Points on a hilly landscape, in no order, each with its height.
A ball rolls from a point to the lowest of its 3 nearest points, and stops where none of them is lower. Distance is the straight distance between rows; heights are no part of it.
tafed height 761: [156 138 150 103 115 141 151 126  96 120  98 152 148 127 146 118]
Rorog height 665: [143 121 125 130 131 120 131 129  94 128 123 147 127 118 150 117]
Sev height 465: [136 130 110 131 162 103 131 128 105 142 133 143 139 111 143 122]
Vibif height 513: [119 127 109 133 197 108 132 118 117 154 140 155 150  97 138 131]
sovo height 110: [147 142 173  97  64 166 129 138 131 105 102 131 116 135 113 147]
sazuf height 303: [128 148 141 120 197 127 146 102 121 156 124 174 170  89 130 139]
Piliv height 134: [128 136 125 120 194 117 143 114 114 158 131 163 165  94 128 134]
gake height 460: [134 107 108 145 130 122 118 124 109 131 135 128 108 137 149 108]
Dis height 443: [120 144 143 123 216 135 134  93 132 168 127 191 165  86 135 143]
safov height 509: [137 119  95 142 158 105 117 116 106 142 142 124 120 134 156 112]
Didis height 376: [138 110  98 159 155 116 117 111 125 135 146 109 109 161 160 100]
pura height 419: [ 96 108 111 142  73 128 110 139 169  95 139  64  94 167 110 125]
seku height 232: [139 160 154 100 191 148 166  80 119 175 119 186 179 106 144 149]
Lufi height 100: [ 86 115  90 132 252 117 106  87 158 165 156 149 142 127 150 116]
vil height 291: [131 150 153 117  37 145 125 167 149 100 124 105 113 130  84 148]
Vonov height 353: [125 112 132 141  97 131 113 132 119 108 125 138  96 133 138 118]
zigo height 287: [146 120 152 118  87 145 126 139 115 104 111 146 114 122 133 123]
mezi height 334: [145 169 168 109  23 153 139 167 138 104 116 102 128 141  80 159]
lef height 471: [ 96 110 118 139  71 130 109 146 165 103 139  74  94 160 109 128]
sizo height 328: [133 153 154 110 210 145 150  86 130 174 119 193 173  93 140 150]
Sel height 456: [143 132 122 125 161 111 139 128 101 142 124 151 147 105 138 122]
Mab height 333: [129 115  85 148 198 111 123 109 135 146 149 102 125 148 157 114]
feri height 382: [100 101 115 153  89 130 113 136 177  92 137  49 103 177 107 115]
puvu height 380: [142 140 133 121 159 116 152 123  98 142 115 157 166 104 137 128]
lelap height 578: [150 128 132 123 137 120 139 130  96 131 115 150 146 113 143 119]
vazi height 252: [126 134 156 126  57 144 118 158 140 102 122 119 105 126  97 144]
nar height 201: [124 117 150 127  71 138 113 147 136 103 121 132 103 127 111 134]
tup height 302: [104 124  88 132 223 110 112 103 139 167 151 145 144 110 141 129]
zanag height 292: [134 142 128 124 178 116 150 118 105 150 124 159 165  94 130 131]
bomus height 428: [117 136 122 132 210 116 129 106 124 162 133 171 157  86 127 141]
gikin height 398: [134 105 106 160 140 118 115 116 117 133 145 110 103 150 153 104]
gude height 319: [113 113 109 146  78 127 110 155 179  85 129  34  99 183  99 119]
vidi height 220: [129 146 134 125  31 129 122 182 148  98 127  90 103 128  81 149]
las height 560: [152 145 150  92 122 139 162 116  88 133  98 152 165 122 146 131]
Piva height 190: [141 129 167 110  81 152 131 142 120 102 102 140 120 131 131 131]
Miz height 489: [111 107 125 141  84 129 109 132 141 109 138 114  94 141 128 123]
budab height 210: [118 129 106 131  41 118 111 168 162 105 136  63  96 153  90 147]
Zavos height 142: [131 128 167 118  70 152 126 147 128 103 108 140 110 129 115 132]
kub height 524: [153 140 161  93  95 153 148 130 106 115  97 149 143 134 147 131]
Resif height 271: [116 126 104 146  50 119 108 167 175  94 133  35  95 174  99 143]
vid height 521: [107 101 122 147  93 132 111 123 135 109 142 110  94 149 132 110]
zapon height 219: [134 120 152 125  79 138 117 143 125 104 117 137 105 125 127 123]
zes height 477: [138 117 102 144 152 107 123 125 106 135 138 125 118 132 156 112]
gado height 537: [117  98 115 155 118 128 112 109 135 120 147 102  96 161 144 102]
riruf height 288: [123 124  82 140 204 108 121 110 126 157 148 117 132 130 145 117]
Beg height 488: [110 129 113 131 215 113 119 105 129 168 144 161 151  93 132 134]
Sosel height 245: [ 93 117 103 133 235 119 104  98 142 168 144 165 145 105 141 128]
rubo height 363: [142 164 146 124  22 141 139 185 142  95 123  93 116 137  75 155]
sos height 523: [113  99 119 164 121 129 120 110 147 109 146  88 100 177 146  94]
tufod height 79: [116 127 132 131  45 129 112 162 157 103 133  94  95 131  88 148]
zole height 607: [148 121 134 125 118 128 133 141 100 120 115 149 123 122 146 117]
vesa height 267: [130 135 164 119  57 148 128 150 142  99 120 123 104 130  96 138]
para height 525: [110 130 130 131 227 125 124  99 131 167 130 190 158  85 133 137]
bibu height 187: [139 159 149 110 185 134 161  95 118 162 114 175 178 103 131 144]
mokuv height 487: [144 120 144 120 107 137 131 136 100 110 110 145 122 121 147 116]
Gola height 423: [122 123  94 133 196 106 127 116 118 161 146 143 143 107 137 131]
Visuz height 481: [ 96 102 120 158 107 134 119 120 161 100 142  70  98 177 127 102]
pudin height 96: [115 120 125 132  50 123 112 155 156 102 135  93  93 141  92 142]
pib height 450: [150 141 145 106 135 125 160 129  96 135 110 150 161 118 138 123]
nam height 393: [154 128 159 102  96 149 138 133 107 109 103 145 134 131 139 124]
Leto height 131: [142 156 145 106 164 137 167 107 105 154 120 163 180 108 139 137]
Savup height 313: [143 157 171 110  38 153 134 154 145 106 114 110 119 136  83 151]
tapu height 227: [106 121  82 137 224 110 113 105 140 163 150 125 138 126 144 119]
monu height 205: [113 121 112 136  48 117 107 163 167 101 143  63  94 157  96 143]
Fos height 355: [137 114  89 157 183 116 125 109 127 145 149 101 115 154 155 103]
Bir height 230: [148 148 145  97 146 131 162 114  94 140 108 159 176 116 141 126]
bek height 399: [136 128 113 123 174 109 136 124 102 148 130 147 151 100 135 125]

Two balls start at each pair of points below. Name the first point that both come to, or write -.
sizo and Dis | -
puvu and para | Piliv
tafed and zigo | Piva
mezi and gude | tufod
bek and Sel | zanag
mokuv and Miz | Zavos

Where does a ball stop that starts at each point below?
kub | Zavos
Savup | Zavos
safov | Lufi
sos | tufod
pib | Leto
gado | Lufi
Rorog | Zavos
Mab | Lufi
riruf | Lufi
zole | Zavos
las | Leto
Sev | Piliv
rubo | tufod

Call two points neighbours if one is among the 3 nearest of the other. Go from one point of each pair to the other, from neighbour to neighbour, staying as low as possible. Name the highest point that can't be avoided.
Lufi and Zavos | gado
Lufi and Piliv | zes
Leto and Piliv | sazuf
